Each row is a point on a landscape with many valleys, with its height.
A ball rolls from a point to the lowest of its 2 nearest points, and stops where none of them is lower. Distance is the straight distance between rows; heights are no part of it.
z_972 h=58.0: [109  76 124 151  88 137 146  82 149  75 135 117 110 113  83 120 118 110
 129 149  93]
z_882 h=15.9: [146  90 142 136  93 130 117 134  84 115 110 118 128 140 126  99  91  71
 137 129 113]
z_899 h=33.3: [139 154 140 180 186 105  92 151 153 120 141 151 155 124 144 110  99 145
 159  98 136]
z_596 h=36.7: [126 132 127 155 150 112 110 142 124 111 132 112 146 127 136  97  94 123
 161 121 110]
z_415 h=51.6: [135 106 152 159 118 153 123 114 139  59 173 133 154 170  95  80 103 120
 122 116 112]
z_158 h=36.2: [109 142 118 141  92 155 181 144 154 143 141 137 150 130 136 154 167 123
 116 160 125]
z_106 h=31.6: [129 147 110 153 136 156 177  92 149 159  90 152 130  73 101 170 167 147
 180 162 125]
z_853 h=32.3: [ 89 121 128  75 170 139 136 114 149 124 147 108 137  97 110 133 141 149
 176 154 147]
z_464 h=22.9: [116 107 114 118 198 194 121 129 130 112 170 126 152 116   8  87 125 164
 174  90 146]
z_782 h=19.2: [ 81 168 149 108 189 101 102 180 140 118 174  88 126 134 171 118 105 125
 139 120 122]
z_120 h=29.3: [112  86 115 112 128 156 155 122 174 104 149 123 115 124  79 125 117  94
 156 196 150]
z_320 h=28.9: [158  79 176 148 111  91  68 146 127  87 135 129  92 176 155  91  78 126
  84  91 138]
z_780 h=5.4: [119 155 150  87 235 126  69 170 142  93 179 119 160 176  89  90  92 154
 150  77 151]
z_733 h=43.8: [142 106 147 172  35 112 152  81 141 128 113 167 145 124 137 147 147 128
 128 116 107]
z_954 h=22.5: [124 125 144 132  76 102 144 157 108 116 141  96 134 150 148 152 115  75
  88 138 135]
z_530 h=31.1: [134 152 124 119  66 105 165 146  76 166 136  84 156 161 155 172 131  72
  98 161 145]
z_998 h=21.6: [141 110 135 121 129 118  90 133 111  88 142 140 108 161 151  91 114 135
  86 108 126]
z_995 h=23.9: [149  82 152 166  70 140 130 110 143 103 130 157  86 118 120 105 144 116
  59 116 131]
z_134 h=51.2: [116 176 151 101 241  98  99 169 168 141 138 134 121 115 104 126 139 154
 154 103 129]
z_409 h=12.4: [119 158 148  82 243 132  82 174  97 128 149 120 121 152  82  97  94 149
 190  65 164]
z_239 h=63.9: [135  84 140 163  87  89 128  89 165  75 127 140 131 122 113 108 116 109
 151 131  96]
z_548 h=34.6: [114 116  99 130 152 189 190  84 191  97 115 164 110  85  83 174 167 171
 139 182 101]
z_682 h=45.1: [151 113 161 142  43  76 151 102 151 152 134 127 106 137 129 148 141  90
  74 138 140]
z_295 h=33.8: [140  75 136 163 111 156 132  91 145  77 159 150 106 125  88  86 143 143
  72 114 108]
z_589 h=21.5: [157  93 118 132 125 158 148 108 149 128  98 166 102 127  96 112 161  86
 114 182 124]
z_163 h=42.2: [126  74  99 142 128 165 159  77 177 122 124 127  87  90  78 114 123 127
 144 197 150]
z_913 h=36.6: [111 136 121  98 188 162 126 100 143 116 153 127 115 118 117  92 152 177
 142 131 135]
z_989 h=46.4: [159 133 142 174  56  87 110 108 121 131 123 163 146 143 167 116 134 145
 119 105 126]
z_844 h=43.9: [138 158 138 128  98  79 119 150  97 121 133 108 150 174 197 144  91 118
 112 102 102]
z_19 h=10.4: [128 109 103 140  59 119 139  88  99 161 100  85 133 107 125 160 131  92
 162 158 122]
z_341 h=48.0: [ 90 136  87  89 111 152 169 132 103 116 102  99 140 106 126 174 156 114
 123 158  96]
z_323 h=30.7: [141 153 102 125 154 112 144 100 116 179  74 145 143  80  97 167 159 127
 185 130 113]
z_935 h=42.4: [104 161 136 122 143 134 156 151 142 129 163 129 152 124 145 133 136 125
 123 134 127]
z_13 h=34.2: [159 104 153 132  71  76  66 137 100 100 105 164 103 179 171 108  78 126
  81  80 121]
z_475 h=48.8: [132 115 149 142  80  80 109  95 116 128 113 115 126 125 178 136 134 117
 111 122 113]
z_105 h=25.3: [103 189 158 132 170  71 136 157 134 147 166  85 156 155 196 140 103 125
 133 108 124]
z_78 h=39.7: [178 119 112 138 142 168 102 108 143 141 110 183 114 138 140  76 120 179
 107 103 157]
z_307 h=24.3: [142 184 102  87 144  90 125 131 126 171 102 134 177 155 160 170 147 122
 133 137 149]
z_542 h=59.3: [127  83 116  96 105 187 110  96 130  66 147 130 143 146  91  80 117 153
 144 115  89]
z_675 h=20.7: [147 133 113  89 110 117 123 104 124 176 101 135 144 151 149 146 136 129
 153 162 152]
z_271 h=8.0: [108 123 166 155  92 128 154 176 124 100 169 110 121 140 175 131 122 117
  82 129 114]
z_251 h=56.4: [121 107 136 159  74 129 171  99 163 116 105 142  99 103 131 178 178 136
  51 150 102]
z_789 h=31.5: [148 105 118 145 132 153 110  94 144 119 152 156 148 131 114  88 117 175
 168 111 130]
z_549 h=56.7: [143 102 116 144 111 170 128 115 118  56 153 158 157 145  79  72 105 134
 155  91  97]
z_44 h=20.1: [ 86 117 130  83 222 182 122 153 121 121 140 116 141  90  14 116 134 158
 213  87 135]
z_426 h=49.2: [120 176 130  51 210 113  98 171 153 142 127 134 132 154 133 128 126 129
 158 125 136]
z_363 h=41.9: [137 154 139 155 137 108 106 111 135 179 131 135 125 118 169 129 143 142
 127 127 147]
z_981 h=48.2: [113 148 128 136 126 108 147 140 122 171 168  99 146 114 149 132 137 102
 162 150 138]
z_785 h=44.4: [134 110 144 149  96 147 142 130 135  94 146 155 158 148 125 125 137 127
 125 118 113]
z_711 h=47.0: [123 140 110 134 120 137 154 165 136 180 118 120 100  95 129 144 164  98
  70 171 134]
z_959 h=41.2: [169 115 159 132  33  70 136 120 111 157  91 144 132 164 138 172 151  66
  85 135 144]
z_339 h=69.2: [149  66 169 187  70  91 111 108 143 114 155 134 118 122 124 110 104 102
 125 129 130]
z_778 h=22.3: [136 127 157 116 180 135  95 158 109  90 194  93 114 174 140  62  81 121
 108 110 141]
z_429 h=12.7: [111 150 163 127 205 120  97 165 133 100 182  92 136 154 129  93  81 149
 147 103 130]
z_646 h=24.9: [101  88 143 133  78 154 166 151 116  80 167  90 122 120 135 124 129 123
 113 130 122]
z_243 h=56.1: [108  87 108 102 118 159 170  91 157  82  88 143  80  98  86 154 156 120
  82 190  91]
z_314 h=49.7: [108  96 172 131  41  54 157 121 136 120 144 110 124 149 158 172 148 107
  53 147 120]
z_930 h=41.8: [165 142 139 135 108 114  90 153 145 117 133 173 151 183 177 126  91 163
 114 112 145]
z_725 h=29.2: [109 132 133 118  62 144 169 138 125 162 169 125 145 139 172 159 161 137
 108 156 165]
z_770 h=34.0: [132 109 126 118 165 157  97 128 134 118 181 120 123 162 131  70 112 139
 133 113 163]
z_560 h=10.5: [135 110 166 128  99  86  89 119 118 121 143 125  79 157 197 114 112 162
  50  83 139]
z_578 h=44.9: [151 187 131 115 169 127 105 175 152 128 131 168 143 163 167 130  98 159
 118 114 153]
z_554 h=52.8: [125 170 124  86 186 114 116 158  90 192 104 120 134 118 148 134 133 131
 152 129 148]
z_171 h=15.7: [140 120 158 142 106 120  92 158  84 100 139 130  90 159 182  83 111 162
  63  67 120]
z_257 h=26.2: [149 110 117 131 140 146 112  96 150 122  91 173 138 113  84 114 130  96
 141 153 111]
z_631 h=28.8: [192 152 113 138 158 151 115 114 138 117  76 191 133 115 110 110 131 126
 129 140 117]
z_986 h=39.5: [142  90 103 165 130 192 148  78 164  72 123 171 115 107  36 104 137 143
 115 104  84]
z_50 h=40.7: [142 140 119 148  89 146 149 103 148 123 115 169 152 125 133 152 153 129
 136 149 119]
z_291 h=54.6: [107 167 129 161 169 109 127 127 147 159 125  98 124  75 120 137 143 146
 171 116 129]
z_941 h=48.9: [157 152 115 133 163  93  71 181  78 154  85 134 125 149 151 107  68 110
 144  92 141]
z_197 h=40.5: [130 146 147 149 130  89  79 149  97 117 145 108 149 174 170 113  75 122
 159 101 111]
z_864 h=16.6: [111 136  90 128  74  96 150  98  67 177 128  52 148 129 140 173 144 112
 168 122 137]
z_699 h=53.2: [ 91 186 138 117 194  90 143 147 147 170 122 124 149  80 113 176 169 164
 168  96 134]
z_896 h=37.6: [ 80  89 113 108  76 162 163 117 108 118 155  63  97 120 144 148 129 125
 122 154 126]
z_229 h=44.3: [140 150 118 152 106 122 138 115 130 189 112 121 124 102 154 151 171 120
  84 157 157]
z_728 h=47.2: [118  93  92 128 136 181 165  94 150 151 111 136  97  88  61 152 136 132
 184 188 162]
z_98 h=58.6: [ 96 130  91 119 174 166 155 148 116 135 104 105  97  64 112 125 143  93
 129 165 131]
z_487 h=50.4: [129 176 117 109 181 103  87 190  62 144 106 101 110 130 166 122  84 140
 146  75 119]
z_483 h=28.6: [ 89 132 100  51 178 150 122 131 109 133 112 102 129  93  89 148 138 143
 203 136 128]
z_909 h=51.3: [112  51  90 128  94 160 152  89 164  63 108 121  88  96  68 132 118 116
 104 185 102]
z_347 h=15.8: [131 110 118 107  59 110 144  84 117 157 105 113 148 149 136 165 149 101
 126 161 134]
z_338 h=32.9: [122 123 116 156 137 177 170  88 177 142 118 148 115  74 124 164 170 183
 133 171 140]
z_27 h=23.7: [ 98 190 114  90 146 126 166 156  78 164 127  76 154 127 131 191 157 115
 174 106 129]
z_280 h=51.7: [111 194  99 102 166 122 113 171  70 165  86 114 150 122 149 150 122 129
 148  81 131]
z_720 h=53.7: [119 106 167 112  40 104 173 117 159 125 115 143 112 125 136 193 165 120
  49 160 108]
z_24 h=52.2: [101 185 150  93 236  83 106 160 147 164 122 121 119  94 109 155 168 165
 191  83 154]
z_564 h=58.4: [101 110  89 147 104 126 171  86 154 110  77 128 110  88 109 177 170 131
  94 169  81]
z_25 h=45.0: [ 91 127 101  91  75 144 158 140  88 128 147  95 149 124 165 153 136 121
 140 135 115]
z_871 h=43.0: [110 116 147  94 160 130 116 144 122 138 169 106 123 155 155  88 114 134
 121 165 150]
z_326 h=12.8: [153 153 106 171 110 135 151 151 105 153 107 156 125 118 136 123 139  91
 112 132 118]
z_20 h=12.2: [145  84 143 113 104 170 153 137 156 119 135 153 118 126 113 111 121  93
 118 189 132]
z_466 h=43.7: [153 122 142 144 161  92  64 156 121  82 123 135 143 188 150 105  51 127
 140  97 107]
z_14 h=47.1: [118 185 135 105 195  90 111 159 158 149 108 137 144 153 157 128 116 131
 120 129 122]
z_573 h=38.8: [172 128 135 135 102 118  89 139 146 114  90 213 121 174 166 124 115 154
  79 108 131]
z_170 h=46.8: [109 155 122 136  98  66 115 117 103 137 122  80 149 138 183 148 126 128
 119 113 107]
z_731 h=53.6: [126 167 136 134 145  77 136 139 104 182 144  63 156 137 146 170 108  93
 166 133 153]
z_177 h=41.7: [145  80 127 159 125 199 163  84 174  77 142 167  93 109  50 100 139 162
  73 144 111]
z_636 h=30.4: [121 188 155 172 181 109 124 182 135 132 160 118 169 153 164 137  95 136
 166  89 134]
z_590 h=29.9: [162 181  98 140 160 134 137 122 124 156  69 176 137  83  94 146 148 129
 140 126 115]
z_283 h=17.2: [114 137 129  91 243 148  93 152 108 128 134 123 136 115  33  89 110 147
 185  67 153]
z_190 h=36.9: [169 139 120 143  76  78  84 141 112 126  71 158 113 166 178 136 107 127
  80 102 131]
z_760 h=50.3: [133 105 104 114 124 191 158 120 123 160 142 128 111  99 106 125 149 116
 159 174 155]
z_213 h=46.7: [162 142 112 124 189 119  55 154  82 109 123 127 130 169 135  82  61 126
 143  96 134]
z_433 h=20.5: [ 89 162 103 118 123  97 153 131  63 169 118  69 149  98 147 168 124 129
 180 105 123]
z_817 h=38.9: [160 146 142 108  48  77 103 128  90 154  91 130 133 176 170 158 126  92
  78 118 135]
z_121 h=27.3: [137  92 117 139 159 173 130 112 126 110 173 124 149 125  67  85 114 144
 184 112 145]
z_991 h=39.6: [139 142 128 133 162 142 108 116 142 142 132 144 113 112 153  94 130 166
 116 138 146]
z_448 h=46.3: [138 170 138 123 138  69  93 158 115 116  96 125 178 175 184 148  84  91
 115 117  91]
z_701 h=26.5: [ 80 165 110  43 176 121 135 152  98 156 116  91 150 111 116 175 154 145
 187 112 120]
z_139 h=17.0: [160 124 126 159  96 139 119 127 125 134 104 173 103 108 145  98 142 123
  71 126 135]
z_623 h=36.8: [115 113 105 129 139 192 159  84 174  84 119 162 131  93  63 126 145 143
 148 136  96]
z_10 h=36.1: [145  81 136 143 140 179  97  89 164 119 156 174 116 155 121  69 133 187
 112 106 149]
z_976 h=6.4: [173 117 108 151 105 144 140 139 107 133 102 144 113 124  97  92 120  75
 133 121 130]
z_297 h=27.5: [126 184 123 108 109 110 144 160  89 181 115 109 167 159 164 169 141 105
 108 127 137]
z_159 h=22.2: [114  96 156 131  46 122 150 107 148 149 166 124 116 134 173 155 158 149
 104 137 140]
z_256 h=73.8: [151  85 135 196 128 117 115 112 143 120 142 131 124 115 103  75 116  99
 120 132 130]
z_997 h=16.3: [131  85 176 132  68 108 119  99 133 136 148 129  99 141 186 132 158 161
  67 110 139]
z_952 h=56.3: [109 101 104 127 131 161 133 120 120 136 105 106  87  72 112 113 150 116
  97 149 108]
z_862 h=60.7: [ 83 142 110 125 178 173 174 146 160 119 109 121  99  68  76 150 156 126
 151 165 129]
z_571 h=53.5: [110 104  85  97 111 175 147 112  92 161 111  81 104  85 122 130 148 121
 140 147 150]

For each start below, name the point where the ball stops.
z_78 => z_780
z_986 => z_20
z_98 => z_20
z_913 => z_19
z_134 => z_560

Call two points neighbours if one is among the 2 nearest of the other. Go from one point of each pair to the other, from neighbour to neighbour, staying as low as possible. Name the highest point that can't be avoided.
z_20 and z_976 => z_177
z_909 and z_780 => z_564
z_271 and z_19 => z_530
